Points, in no order, along strands that fork, close into loops and pass close to each other.
Points whose rows are less than 64.1 apart are linked; no others are. Some points are linked to none.
K_545: -6	24	6	3	-16	7	17	-6	-22	-7	23	0	-33	28	-12	-7	-18	-13	-9	2	-15	-8	-22	-23	-4	13	9	-3	-7	6	-1	-13	7	1
K_381: -24	2	-12	-1	13	14	-1	-13	4	15	-5	-1	7	38	4	-7	11	12	-3	10	-8	2	32	4	-5	11	-13	-10	-18	3	3	-4	3	-7
K_861: -7	-3	-2	-8	4	-33	4	-27	-19	10	-9	-4	-9	-1	-2	-3	9	-12	15	15	-36	-5	5	24	31	-8	-19	5	2	20	-5	-7	-5	6
K_714: -15	6	6	5	39	-9	4	-4	-25	-3	-23	20	-10	-2	-11	14	-5	-13	-4	-17	16	17	-26	-9	2	9	11	10	7	-2	-6	3	9	-21
K_661: -8	-8	9	-1	24	26	-4	-8	-16	8	3	23	-15	-3	4	-6	-4	40	-13	-27	10	1	3	-5	-5	-1	17	21	18	0	1	16	7	3
K_727: 22	6	-5	23	-30	-14	-26	-2	26	-20	3	-23	-4	-15	-6	-15	14	2	3	5	-6	4	26	-2	11	-9	-9	-20	3	4	-12	20	-3	5
K_839: -2	-23	-4	10	4	1	3	11	5	-15	-5	-1	-9	4	-6	13	-32	-22	-16	-25	-21	8	-4	-5	-2	-12	28	7	-17	-18	-14	20	7	13
K_320: -18	-10	-4	-27	4	24	4	10	13	37	-2	6	2	23	-6	-4	21	1	-4	-2	-9	5	22	12	4	12	11	10	-12	-24	-2	7	1	20
K_659: 2	25	-25	14	-1	1	-7	-1	-3	1	14	-16	0	2	-8	-25	0	-18	-5	14	16	1	2	-2	-6	11	-24	-9	-9	22	-17	10	-16	-1
K_116: -20	-14	-19	-13	16	13	-8	-6	-14	22	8	-15	17	4	20	10	-19	5	-16	-28	-12	16	32	3	-3	-2	27	-5	5	9	5	-12	-3	2
K_188: -7	-6	-3	27	25	17	-11	15	-6	1	-23	-5	2	-2	-11	5	1	-17	4	0	3	13	-11	-1	-1	7	6	6	-35	-14	-26	23	15	16
K_705: 12	4	18	5	5	14	7	-3	13	5	10	30	-2	-6	17	-10	8	32	13	17	17	-20	-20	-10	-23	3	-30	5	4	10	13	-10	1	1
K_860: 7	9	31	-22	12	-9	27	17	5	-24	1	9	-3	-11	-1	1	0	-3	8	6	-2	10	-29	-10	5	7	10	12	4	-12	0	-6	8	-30
K_330: -10	1	-17	24	-18	12	8	-15	-18	-4	9	29	0	9	-23	4	-21	-4	-15	6	43	-7	-20	-6	-11	12	0	3	-10	4	15	-2	3	3
K_969: 8	25	2	-5	-24	-4	-1	12	10	-4	8	-13	10	-2	-15	-1	19	-21	15	26	20	2	-11	-2	4	8	-7	-6	-20	-9	9	3	1	1
K_601: -14	-9	2	-9	16	16	1	-12	-7	13	2	14	-30	4	5	-18	2	38	-13	-22	-20	0	22	-6	-2	2	14	12	18	15	-4	7	-4	15
K_916: 1	3	9	10	26	22	-12	0	-26	-8	-10	-12	7	-7	28	21	-7	10	7	-5	-1	7	-7	-6	-2	-12	-1	-11	-8	0	10	-11	27	-11
K_506: 6	-12	8	0	-35	-12	-13	-9	23	7	-7	22	3	14	-12	4	30	9	6	18	-1	-4	18	7	6	0	-1	-4	1	-16	15	0	14	14
K_235: 10	-6	10	-25	15	8	-16	12	15	17	-7	2	7	-21	6	1	20	12	37	-1	18	-13	3	9	-23	-10	-32	14	-14	3	11	2	-6	20
K_341: 2	8	0	14	28	36	-14	4	-12	1	-12	4	-12	-18	11	-13	7	17	11	2	19	2	-21	-21	2	-6	-11	7	-6	3	-6	6	18	-8
K_361: 9	-2	9	-5	-3	-16	11	10	33	3	-17	22	-5	11	0	-21	33	8	9	8	-4	-2	12	8	-14	13	-21	6	-2	-7	-9	11	-13	7
K_34: 5	-12	-2	12	0	7	-5	12	10	-16	-2	18	8	-39	12	6	-13	11	-8	4	23	-6	-26	-12	-9	-25	5	14	16	-5	-7	12	0	-20
K_205: -2	6	5	-1	-14	-15	-2	-13	17	13	-17	43	2	22	-15	3	36	14	17	27	9	-7	3	11	10	4	-15	12	7	-14	16	4	7	-11
K_733: -8	-10	1	-32	-16	-17	11	-15	-5	12	6	-3	-11	3	10	-6	7	10	0	2	-33	-4	23	0	15	0	-3	4	22	15	0	-20	-6	8
K_121: 7	2	30	-15	21	12	8	10	2	0	-8	31	-6	-4	-3	-7	20	26	20	9	2	-9	-18	-7	-12	2	-26	12	2	1	3	0	5	-2
K_162: -12	13	-23	24	9	19	-10	-11	-28	-1	11	-25	-6	9	5	-2	-27	-22	-12	-7	-1	2	-11	-10	-9	-4	10	-16	-21	29	-1	-5	4	2
K_342: 2	14	-7	31	-10	12	-14	-8	3	7	-11	12	-4	-14	-19	-3	10	-10	11	20	39	-10	-27	-6	-10	-7	-24	5	-15	5	-1	16	3	17
K_317: -21	-3	-8	15	18	3	-5	-26	-32	-5	-7	9	-6	31	-1	17	-24	-2	-15	6	-15	-1	7	10	1	1	3	-13	-6	4	11	-22	11	-9
K_621: -11	0	-4	-5	36	-1	0	2	-14	2	0	-22	6	6	14	0	-9	-13	4	-30	-22	19	-1	-8	2	5	7	-2	-4	22	-23	-2	0	-7
K_509: 12	-18	-12	7	-10	-2	-4	17	25	-12	2	-3	16	-36	28	9	-17	13	-3	-2	10	-10	-4	3	-15	-30	-2	-1	11	-13	-9	8	-13	-15
K_86: -14	-18	-8	0	2	20	-8	-8	-11	16	-9	13	18	15	-9	18	-5	-1	-10	-1	9	2	9	18	-10	7	15	4	-13	-12	19	-3	5	17
K_388: -1	8	-11	-7	17	8	-2	0	-20	15	-3	-16	31	-14	12	21	-7	-7	11	-14	30	18	-16	0	-8	8	0	-7	-5	13	10	-5	6	-16
K_263: -22	-19	-4	-23	-3	-16	2	-20	-11	19	-5	-11	-19	-3	6	-6	6	11	-2	-18	-44	-3	30	1	17	-4	16	10	17	17	-12	7	-6	20
K_385: -14	-10	4	-4	-11	-10	22	-4	3	-16	-7	13	-29	32	-7	-7	-3	-2	-24	-7	-38	3	15	-8	11	4	11	2	9	-11	-11	-11	1	-3
K_626: -19	-10	-2	-14	34	16	17	6	4	17	-8	0	5	26	16	-5	18	17	8	14	-18	4	28	4	-8	13	-19	-7	-17	-8	-7	-14	1	-8
K_918: 11	-9	-16	-17	-7	13	3	25	12	1	19	-23	15	-21	34	-12	-13	2	7	-13	-4	-3	12	-2	-6	-9	-3	-11	-4	2	-15	-3	-12	-5
K_98: -13	-11	12	-34	-1	-3	5	4	-5	9	8	-20	-16	-8	8	-3	-7	17	4	-34	-41	3	23	-9	9	-9	28	2	11	-3	-12	9	4	24
K_794: 2	-2	-7	8	-7	-18	-7	-8	-9	-5	9	-15	-12	-3	-2	-13	-5	-6	-12	-4	-24	-2	12	-1	4	0	-10	-5	13	25	-8	-2	-25	11
K_417: 1	1	6	-8	9	-5	10	-5	-26	1	4	-3	5	-12	3	16	-21	-11	-3	-10	-11	-4	-12	8	-2	-1	3	0	9	9	11	-10	-6	4
K_568: -19	-2	-4	4	31	2	1	8	-9	3	-4	-26	-7	22	6	12	-7	-20	-4	-19	-43	22	2	-3	14	2	22	2	-12	-2	-18	3	18	5
K_671: 5	7	-7	9	-34	-20	7	9	25	-22	10	-26	15	-3	-9	8	-17	-22	-18	16	17	-4	-6	11	1	5	10	-18	-9	-15	13	-9	-1	-21
K_858: 6	5	-10	-21	-8	10	10	20	11	-7	20	-1	28	-2	13	1	-1	1	-1	4	29	3	-10	-13	-10	-7	12	-1	5	-13	19	-7	0	-26
K_645: 6	-1	-5	15	0	1	20	5	4	-19	11	16	-25	6	2	-7	-26	-8	-32	-18	-18	-5	-12	-15	-11	3	9	6	15	7	-12	-1	-13	-12
K_443: 11	-9	-8	29	-7	1	-12	-5	13	-18	-1	17	-6	-25	1	2	1	20	-10	6	14	-10	-6	-5	-10	-22	-6	1	15	3	0	19	3	0
K_651: -7	-15	-5	23	18	29	-22	-11	-15	7	-5	5	-16	-4	12	-4	-8	25	-22	-24	8	2	15	-7	-5	-14	19	5	8	4	-2	11	16	10
K_95: 11	3	20	1	9	-15	6	1	-10	-8	3	-7	-18	-10	-10	-18	5	-14	17	6	-19	0	-20	5	12	2	-14	5	-5	16	-18	8	-14	20
K_627: -16	11	-11	2	6	30	-1	-2	-15	9	14	-17	-9	8	11	-14	-16	0	-6	-5	-17	-7	-1	-14	-12	0	10	-6	-22	29	-4	-9	9	17
K_628: 14	6	2	13	-32	-29	-8	-1	37	-21	11	-29	16	-23	-11	2	-11	-6	-17	9	18	-7	14	17	13	1	5	-20	10	-6	5	3	-2	-19
K_174: -9	9	7	-7	-9	4	2	0	-13	1	-6	25	-4	17	-30	16	10	1	0	7	20	6	-14	-11	19	4	24	16	10	-26	30	-4	19	-8
K_180: 5	13	-6	-28	8	5	1	24	1	-6	15	-22	3	-5	13	-10	8	6	8	-20	-1	22	6	-18	11	4	15	0	9	-4	-16	4	0	-23
K_684: 10	-5	9	-6	-31	-12	-12	2	23	-12	-8	0	6	-7	-16	12	23	7	6	18	9	2	12	6	12	-11	2	-1	3	-21	18	6	19	-10
K_455: -15	-14	-2	8	26	5	-4	3	1	-3	-7	-7	-12	19	-4	9	-18	-6	-18	-34	-33	8	12	-9	10	-9	26	2	0	-11	-16	13	13	6
K_966: -6	-10	18	-14	-16	4	16	-8	-2	-3	4	18	-20	18	-7	5	-19	11	-14	-14	-26	-12	8	-17	-6	-4	23	4	12	-8	-1	-13	10	6
K_346: 13	18	5	24	-20	-5	17	-2	16	-13	10	25	-4	14	-4	-10	6	3	-10	15	13	-10	-15	-5	-5	14	-5	-3	10	1	3	-7	-7	-18
K_992: 24	-2	16	24	-1	-19	-1	3	11	-16	10	-24	0	-16	9	-3	-1	-15	15	17	-11	-9	-1	8	9	-14	-31	-18	-9	10	-20	-5	-8	14
K_798: 5	8	-10	15	30	-8	-18	-1	-21	-9	-11	-10	-3	-21	0	-3	3	-1	5	-18	4	18	7	1	7	-8	-3	-3	4	16	-21	24	-5	-5
K_463: 0	-11	-11	11	6	-13	10	9	0	-8	-2	-15	15	11	-2	10	-25	-43	-14	-12	-13	14	-10	6	1	6	18	1	-15	-11	-9	4	-12	6
K_458: -4	2	-20	14	14	19	8	7	-2	-7	4	9	1	2	4	4	-20	-14	-13	-12	18	8	-20	-18	-4	2	7	2	-2	-9	-10	5	3	-16
K_351: 8	-13	15	11	-31	-22	18	-17	10	-13	5	17	-10	2	11	2	-11	7	-16	4	-32	-21	-1	4	-14	9	7	-10	16	2	-4	-19	-5	20
K_397: 7	7	-7	-2	6	0	-8	15	-7	0	0	-15	24	-31	11	30	-13	-20	12	-17	24	17	-30	-18	-2	-2	15	0	2	4	1	2	21	-11
K_837: 12	2	23	-23	-7	-16	-13	2	-25	1	4	-11	-9	-36	-8	-4	-2	10	14	-37	-7	6	-15	0	9	-9	23	11	22	20	4	12	-5	5
K_983: 6	7	-8	15	2	5	12	22	17	-20	2	7	-1	-17	12	-1	-16	-4	-10	6	20	2	-25	-12	-5	-9	-5	4	6	-6	-19	6	-4	-30
K_560: 4	-1	-1	1	2	6	-14	-8	-7	7	-5	12	-3	-2	-12	-2	16	11	4	3	15	-2	10	-1	-6	-2	-15	0	0	5	10	8	2	11
K_486: 24	-14	6	-3	-31	-21	-1	0	10	6	11	-15	1	-29	11	-10	1	13	0	-9	-4	-24	16	9	-8	-8	-14	2	10	19	0	-8	-28	30
K_526: 18	25	11	10	1	-5	-17	-1	9	-10	9	-13	9	-18	5	-2	10	13	18	21	18	-17	5	-4	0	-11	-44	-15	7	9	0	3	3	-18
K_210: -2	-20	5	-12	-12	-9	-18	3	15	-5	-21	-6	-15	-8	-16	9	12	7	-1	-7	-18	17	22	8	25	-15	33	7	11	-28	2	9	16	10
K_784: -16	-4	-14	12	21	48	-19	2	-7	21	3	-8	-6	10	13	-12	6	20	-15	-13	28	7	15	-11	-1	-1	15	7	-17	2	0	9	11	7
K_724: -3	12	3	13	-18	2	0	-1	-19	-8	5	22	-15	13	-31	12	0	-15	-13	12	23	1	-23	-11	1	9	16	6	-1	-10	15	-2	13	1
K_851: -10	9	-21	-11	-5	8	11	5	-7	5	21	-10	24	23	4	14	-20	-23	-6	-6	5	6	3	3	-8	9	15	-6	-12	-9	15	-14	-3	-13
K_883: -11	12	-15	-11	16	13	6	-1	-22	10	13	-20	23	11	20	12	-18	-13	-6	-19	8	13	-9	-7	-11	8	18	-10	1	15	11	-22	1	-18
K_908: -4	2	0	-12	32	-26	-4	10	-19	-3	-4	-16	5	-11	12	-4	10	-9	14	-18	-11	20	3	5	24	-1	1	-1	5	17	-23	4	-15	-15
K_697: -4	13	27	-12	-9	2	1	-24	-36	2	8	27	-28	13	-14	5	-2	19	5	3	-10	-13	-14	-12	11	2	4	1	17	10	18	-10	12	12
K_924: -25	7	-18	1	33	6	-14	-18	-12	17	-13	2	14	22	1	4	16	19	-8	-9	24	18	23	4	18	3	4	0	11	-1	9	-2	5	-34
K_15: -12	15	-21	5	20	-27	-8	-12	-12	-15	-6	-5	0	5	-11	8	-4	-7	-12	-13	10	19	11	-3	17	-7	3	-5	24	5	-6	7	-6	-38
K_26: -10	24	-17	3	20	-3	-4	-4	-5	1	10	-16	5	14	0	-21	10	-7	-4	0	1	12	24	-5	1	9	-19	-10	2	24	-11	0	-21	-19
K_855: 2	12	-21	14	-4	7	-10	11	-20	-4	12	-26	2	-12	3	-5	-15	-37	-2	-11	0	13	-21	-15	3	-2	16	-7	-10	11	-10	7	2	8
K_456: 2	-12	24	-21	15	8	18	12	14	1	-3	14	0	1	19	-3	5	19	18	8	-19	-13	1	-3	-10	1	-22	3	0	-6	-15	-4	-1	2
K_715: 6	6	-8	-6	-12	-3	2	6	10	-7	19	-2	26	-15	12	4	-10	13	0	5	20	-6	10	0	-3	-6	-13	-7	14	6	15	-3	-8	-21
K_467: 2	-17	7	8	-23	-29	22	-10	24	-17	-5	11	-25	8	0	-9	1	0	-24	-6	-40	-5	16	0	-3	20	12	-1	14	-7	-8	-9	-10	8
K_389: -3	-1	13	-11	31	-11	6	-4	-22	8	-21	10	-9	-5	-11	10	-4	-3	7	-20	-6	13	-22	5	21	0	16	25	22	-5	-9	6	1	-11
K_142: -5	-5	4	-1	10	-16	3	-15	-14	7	-10	7	-18	5	-5	-8	5	-2	1	0	-27	3	0	10	6	7	-11	3	3	20	-6	6	-14	20
K_910: -7	-17	18	-41	0	5	-1	6	7	17	-5	-7	-10	-17	17	-5	10	39	7	-22	-29	-5	24	-4	3	-7	8	5	13	-8	-6	11	-6	19
K_679: -1	-15	13	-13	3	-25	18	12	9	-16	-8	6	1	-8	-7	2	-3	-11	0	-3	-6	11	-13	11	6	4	14	14	7	-20	-6	1	-10	-18
K_736: -16	-1	-20	1	21	34	-6	1	4	26	4	-5	6	19	13	-22	12	23	-9	-4	20	3	28	-2	-11	2	-6	2	-24	11	3	3	-8	-3
K_441: 19	19	12	-10	-13	-10	-12	-4	-3	-1	21	-7	2	-8	4	-9	22	12	15	7	4	-14	9	-6	0	-7	-30	-12	15	22	14	-16	-10	1
K_991: 1	13	10	9	26	-10	-4	-5	-27	9	-6	-23	18	-10	2	2	-3	-25	15	8	6	-7	-8	22	-1	1	-33	-8	-21	21	-4	-11	-19	7
K_655: 6	14	-20	25	-5	-6	-2	3	-5	-15	11	-34	5	-2	-3	-7	-16	-31	-3	7	0	5	0	-2	10	0	-6	-14	-13	4	-22	6	-10	1
K_406: 10	5	-6	12	-12	7	-13	4	31	12	-6	18	5	1	-12	-1	18	-8	16	22	33	-14	-11	0	-23	6	-23	10	-17	-4	7	14	-1	23
K_802: 0	14	-12	6	16	-15	-26	-10	-11	10	-9	-29	20	-14	-4	-1	3	-21	17	-3	15	4	10	16	8	-5	-24	-9	-10	20	-1	3	-10	2
K_942: 19	-7	33	-15	-19	-24	24	16	15	-12	8	-19	-9	-17	-3	-13	8	-9	10	10	-13	-8	-17	16	12	9	1	2	-5	-4	0	-13	-7	8
K_63: -24	18	-7	15	25	-6	3	-17	-35	1	2	3	-10	29	-11	7	-10	-17	-13	9	-19	3	-10	7	3	12	-7	-12	-12	16	-4	-13	-3	-14
K_717: 3	-21	13	-33	-25	-22	13	2	29	7	-9	5	10	-15	10	5	22	11	21	17	-7	-8	16	19	11	-8	-14	4	11	-13	13	-15	3	-4
K_920: 6	9	-3	24	-4	30	-20	-3	-4	3	1	9	-14	-16	7	-19	11	3	13	13	22	-19	-30	-11	-11	-15	-22	-1	-9	17	-4	4	11	5
K_242: 7	-7	-7	4	-1	38	-6	13	21	23	-1	15	4	5	4	-16	14	7	13	20	31	-14	-11	-8	-13	0	-15	9	-27	-15	6	3	12	22
K_8: 25	-13	12	2	-29	0	5	2	11	3	7	2	-13	-28	19	-7	-14	13	5	-12	-18	-15	-7	0	-17	-14	-7	-2	10	16	-10	8	-15	29
K_141: -7	-4	-2	-30	-14	11	11	14	5	8	12	0	33	10	5	17	-11	-14	-7	-1	13	11	5	-1	-2	-1	31	1	-2	-25	27	-17	8	-15
K_194: 13	-9	-2	10	-8	-27	-10	-21	-4	0	1	-5	1	-19	0	2	-12	11	-14	-11	-6	-12	18	19	-11	-6	-13	-6	27	27	2	-1	-25	20
K_268: 4	24	17	-8	-7	-6	8	3	-36	-9	18	-13	-18	7	-5	6	-11	-25	0	8	-3	-4	-38	-14	3	10	2	-12	-8	2	10	-13	1	4
K_31: -16	22	-24	-5	30	-10	-6	-10	-30	3	3	-5	-1	11	-3	-10	12	0	-3	-12	18	21	13	-8	13	5	-2	-6	16	19	2	-2	-4	-38
K_161: 0	-11	6	-25	14	27	-2	15	20	22	-1	2	-5	-7	28	-8	14	37	5	-15	-9	-8	24	-5	-13	-10	-2	3	0	-9	4	9	5	22
K_254: 2	-2	15	-10	-3	-3	-5	-8	-8	-11	1	-14	13	3	13	19	-4	-10	13	24	-27	-5	2	4	9	-9	-19	-22	-15	-9	6	-18	14	3
K_843: 4	-6	0	-24	14	23	-10	12	4	25	-2	-10	4	-19	21	-16	8	22	27	-17	11	-10	10	-2	-20	-7	-11	10	-13	13	3	4	-7	23
K_579: 11	11	28	-8	-20	-32	18	-3	2	-2	-3	-6	-5	-9	-18	-5	17	-18	19	28	-4	-11	-21	30	16	11	-18	4	3	6	8	-23	-10	4
K_929: 9	-5	-3	-11	-7	29	-3	6	9	17	22	15	5	3	1	-19	19	40	1	2	30	0	3	-22	-1	-2	-2	10	4	-8	23	1	7	10
K_973: -20	-16	-1	11	5	11	-15	-28	-17	9	-20	11	4	18	-7	22	-8	4	-4	9	-11	-5	15	23	-4	-2	-2	-10	-16	3	17	-15	9	9
K_761: -7	-15	12	-25	34	7	13	17	7	5	-8	-10	9	3	23	1	3	5	15	3	-33	7	12	3	-1	2	-18	-4	-10	-7	-18	-6	0	-6
K_496: 9	11	12	-7	5	12	2	28	-2	-17	1	-17	2	-14	18	21	-14	-10	15	-5	7	13	-32	-24	4	-14	19	-3	-6	-15	-3	3	29	-19
K_309: -4	-1	-5	15	8	-12	19	-10	-3	-4	3	27	-4	18	-5	-9	-12	0	-23	2	-4	-6	-2	16	-14	16	-12	9	12	10	-9	-10	-31	-3
K_41: 13	-2	-9	11	-31	-4	-19	6	17	-11	5	-26	-6	-11	-14	-20	14	-15	1	2	-3	9	9	2	4	-2	3	-7	-17	5	-11	21	-5	25
K_412: 5	15	5	10	-6	-7	4	-10	-16	-6	5	-8	-1	8	-7	12	-10	-24	4	27	-5	-10	-27	9	-3	11	-18	-7	-16	1	6	-13	-6	14
K_154: 22	14	3	38	-36	-31	8	-1	37	-17	8	-2	6	-18	-11	-4	-1	5	-11	23	36	-26	-23	5	-8	6	1	-5	7	-2	7	-6	-2	-12
K_71: 7	-7	2	2	-3	29	6	-1	1	6	22	28	9	-2	16	-10	-3	36	5	3	31	-13	-22	-17	-16	-9	-7	4	4	-2	21	-9	4	-12
K_891: -1	13	9	2	34	11	-3	1	-24	-17	-8	4	-1	-7	10	7	-1	17	7	2	14	9	-14	-11	-7	-2	-14	-3	1	3	1	-5	17	-27
K_281: -11	-10	-13	16	-21	-16	2	-18	9	4	-18	33	-11	30	-26	4	5	-10	-9	12	-11	2	7	19	6	14	10	7	-3	-18	-1	3	1	7
K_244: 4	-8	-14	9	-24	-4	-17	-7	10	5	-11	-3	27	-14	-26	12	-8	-24	-4	6	26	4	4	12	-12	-3	12	5	-16	-12	10	25	-4	17
K_830: 0	-10	-1	-19	-20	-26	10	-15	17	3	-10	3	-5	7	10	-5	25	10	9	16	-22	-4	26	12	15	0	-12	2	18	1	-6	-9	-6	2
K_380: -13	4	-8	-6	-22	-11	14	-17	-9	10	-7	23	-19	35	-21	5	7	-15	-5	22	-21	-4	-1	11	18	14	3	5	-10	-7	1	-16	8	2
K_56: -2	-8	-5	-3	7	31	8	22	13	-13	2	4	0	7	13	3	-6	5	-8	-11	7	8	-6	-18	-1	-7	23	7	-2	-26	-5	9	19	-12
K_265: -12	-11	-3	-19	9	30	8	21	15	14	2	-1	-1	11	6	4	-1	8	-16	-19	-12	8	11	-6	-1	8	26	12	-4	-28	-10	13	6	13
K_556: 4	-8	12	-12	6	-20	-11	7	-18	2	-17	-10	-1	-26	-11	9	0	-10	15	-25	1	15	-13	4	19	-5	26	15	14	-2	-2	16	4	-1
K_747: -8	-2	-25	-13	18	16	1	-1	-11	11	18	-12	17	2	23	-8	-12	14	-10	-21	11	11	17	-10	-16	-2	21	-1	3	18	3	-2	-8	-14
K_287: -17	-12	-30	-11	-11	-2	-11	-21	-7	18	4	-5	20	12	-5	4	-15	0	-23	-11	-2	5	41	3	-5	-9	29	-4	10	2	15	-3	-10	4
K_99: 18	19	17	-2	-22	-26	5	-13	-1	11	7	2	0	-1	-3	-8	18	-1	13	16	4	-22	-7	13	-3	9	-23	5	18	20	21	-27	-14	6
K_252: -1	-17	5	-15	1	-16	29	20	6	-6	-6	-5	10	0	1	18	-27	-29	-13	-15	-10	8	-12	13	-4	5	24	11	-1	-21	-4	4	-14	-6
K_877: 11	7	-6	32	7	1	2	8	27	-24	4	-2	-3	7	8	-12	10	2	2	23	-12	-3	4	-4	-2	0	-31	-15	-7	-3	-27	5	1	-13
K_886: -10	-10	3	9	-1	40	-2	7	6	18	10	24	2	22	-1	-9	5	30	-5	4	26	-6	2	-4	-8	6	0	15	-18	-18	18	0	11	18
K_948: -8	11	-8	14	30	-11	1	-3	-25	-19	-12	10	-21	17	-12	9	-5	-11	-14	-18	0	18	-3	-17	11	-7	9	2	15	3	-9	-1	9	-28
K_39: 13	-12	-2	6	-15	-9	19	-12	3	1	10	27	-11	4	7	-10	-11	13	-22	-6	-14	-18	2	4	-23	13	2	5	10	12	-8	0	-21	24
K_82: 5	5	20	-8	-22	-29	14	-14	-18	3	-1	-8	-9	-1	-1	10	5	-15	14	26	-25	-10	-12	21	29	-3	-17	0	6	5	6	-30	-1	0
K_30: 1	9	-7	9	9	-9	-34	-6	-18	-5	-9	-28	5	-11	-7	-3	17	-10	22	-6	-4	16	16	6	18	-14	-11	-16	-11	13	-10	13	7	5
K_986: 21	-6	19	11	-24	-14	-3	-3	19	-14	-5	16	-8	-26	1	0	6	16	1	6	-3	-17	-8	1	-10	-6	-7	4	16	3	5	4	-2	19
K_599: 0	14	5	16	-15	-11	-2	-15	13	-8	-2	37	5	17	-18	4	16	6	2	23	18	-11	0	1	-2	14	-12	-4	12	-12	15	5	4	-20
K_868: 21	20	13	28	-8	-26	-26	-2	15	-12	4	-26	8	-26	-5	-1	3	-7	13	17	13	-20	2	5	11	-8	-36	-15	2	15	-6	5	-6	-1
K_675: -7	-6	-18	28	19	19	-8	6	-3	-7	-20	9	-3	-6	-13	3	-11	-11	-8	-8	19	16	-13	-15	-2	-4	16	3	-13	-17	-13	22	24	-2
K_790: 18	-2	-4	33	-22	-33	-17	-9	33	-25	-6	-15	-3	-12	-13	-4	5	-2	-9	9	7	-9	20	11	6	2	-8	-14	10	-6	-9	20	-7	-16
K_668: 2	-18	21	-28	6	-2	-8	6	0	22	-16	-9	10	-14	-1	15	11	-8	35	1	-21	-3	-4	17	7	-12	-4	8	-11	-9	7	3	5	28
K_760: 0	-19	4	-17	12	28	-3	-11	1	13	4	9	-7	2	23	-12	5	49	-4	-15	-4	-6	29	-4	-14	-10	-2	-4	6	11	4	-5	-2	12
K_220: -11	17	1	-15	-8	27	15	4	-18	10	25	0	-12	21	3	-15	-17	10	-2	-7	-10	-13	-15	-26	-2	13	14	0	-8	9	1	-14	11	1
K_531: -17	3	-10	-10	17	11	-1	-3	-10	10	-3	20	5	25	-12	11	12	7	-12	-12	16	19	4	-3	17	8	17	14	12	-18	10	-5	12	-14
K_712: 12	1	-14	22	-35	-1	-2	9	20	-16	0	-5	10	-12	-16	1	-12	-22	-14	14	22	-5	-16	3	-9	-3	15	2	-7	-9	1	12	0	2
K_827: 7	11	10	-21	-5	-5	-3	14	17	-3	-5	-1	9	-4	-6	-2	30	2	23	18	11	6	3	4	8	-2	-17	-2	-2	-14	7	1	7	-14
K_164: -2	-14	3	-25	0	2	-4	11	24	19	-17	13	0	12	-10	-6	28	9	17	2	2	6	16	11	-3	5	0	17	0	-18	1	10	-8	21
K_555: -9	-11	-14	-4	-3	10	-10	10	3	16	-20	-4	26	5	-19	15	-1	-22	0	-7	20	16	10	11	-1	10	23	5	-17	-23	9	19	3	18
K_947: 20	-6	13	-6	-12	-14	15	9	26	-1	0	8	-8	-6	-4	-9	13	-2	4	8	-6	-6	-6	10	-10	9	-6	4	4	-3	0	5	-12	17
K_844: -12	-8	4	-24	19	9	-1	-19	-14	33	-18	7	2	6	10	-1	18	25	14	-1	-8	-6	12	15	0	-2	-18	12	4	10	16	-18	-1	0
K_89: -9	-2	-18	19	-18	-16	-12	-21	11	-9	-15	4	2	22	-26	12	-1	-14	-12	11	-8	10	21	12	11	-3	7	-8	3	-8	3	8	1	-11
K_159: 2	23	5	2	6	-7	5	10	-14	0	-4	-16	14	8	-13	7	10	-36	21	32	13	3	-24	5	3	15	-22	-9	-29	-6	2	-1	0	-7
K_892: 1	1	14	5	21	8	3	16	-4	-8	-8	6	-8	-14	-10	-4	-3	-13	10	2	-6	5	-18	-2	-5	4	-3	4	-13	-7	-22	18	-3	11
K_168: 16	12	3	19	-37	-13	15	1	29	-24	14	4	8	7	-4	-1	-1	-5	-15	25	13	-13	-9	4	-5	12	7	-16	3	-14	16	-17	2	-18
K_386: -8	-9	-31	11	-25	1	-1	-12	10	-4	6	2	13	26	-13	7	-14	-17	-21	1	-5	3	29	8	-7	1	14	-7	-4	-6	6	2	-12	7
K_11: 9	16	22	-27	-7	1	8	31	-2	-17	6	-10	-7	-13	-6	0	6	-9	15	-3	9	18	-28	-15	11	6	25	4	-2	-13	6	0	19	-15
K_423: 7	-14	-9	-9	2	32	-2	12	4	17	2	-9	9	-15	34	-8	-8	13	9	-4	2	-8	-2	4	-21	-14	-15	-4	-14	7	-2	2	-9	8
K_128: 2	10	-10	36	1	-16	7	-13	4	-23	2	-1	4	8	-6	8	-25	-17	-25	10	5	-11	2	5	1	3	-13	-12	13	-1	-11	3	-10	-27
K_395: 1	-21	17	2	-24	1	25	-2	6	-17	-2	20	-4	7	-3	19	-31	-1	-17	2	-24	-14	-9	0	-9	1	15	-2	4	-16	7	-18	1	10

How many points has the smallest loop of links through each point below? Write none if it is on no loop.
K_579: 11
K_351: 5
K_892: 14
K_389: none
K_381: none

A piece is all that can be reached along the links. How many separate loops has the piece of each point below (a circle has one, a figure eight two, a Y none), and how many tips (points with one link)?
K_705: loops 0, tips 4
K_509: loops 3, tips 2
K_991: loops 0, tips 3
K_714: loops 0, tips 5
K_966: loops 1, tips 1
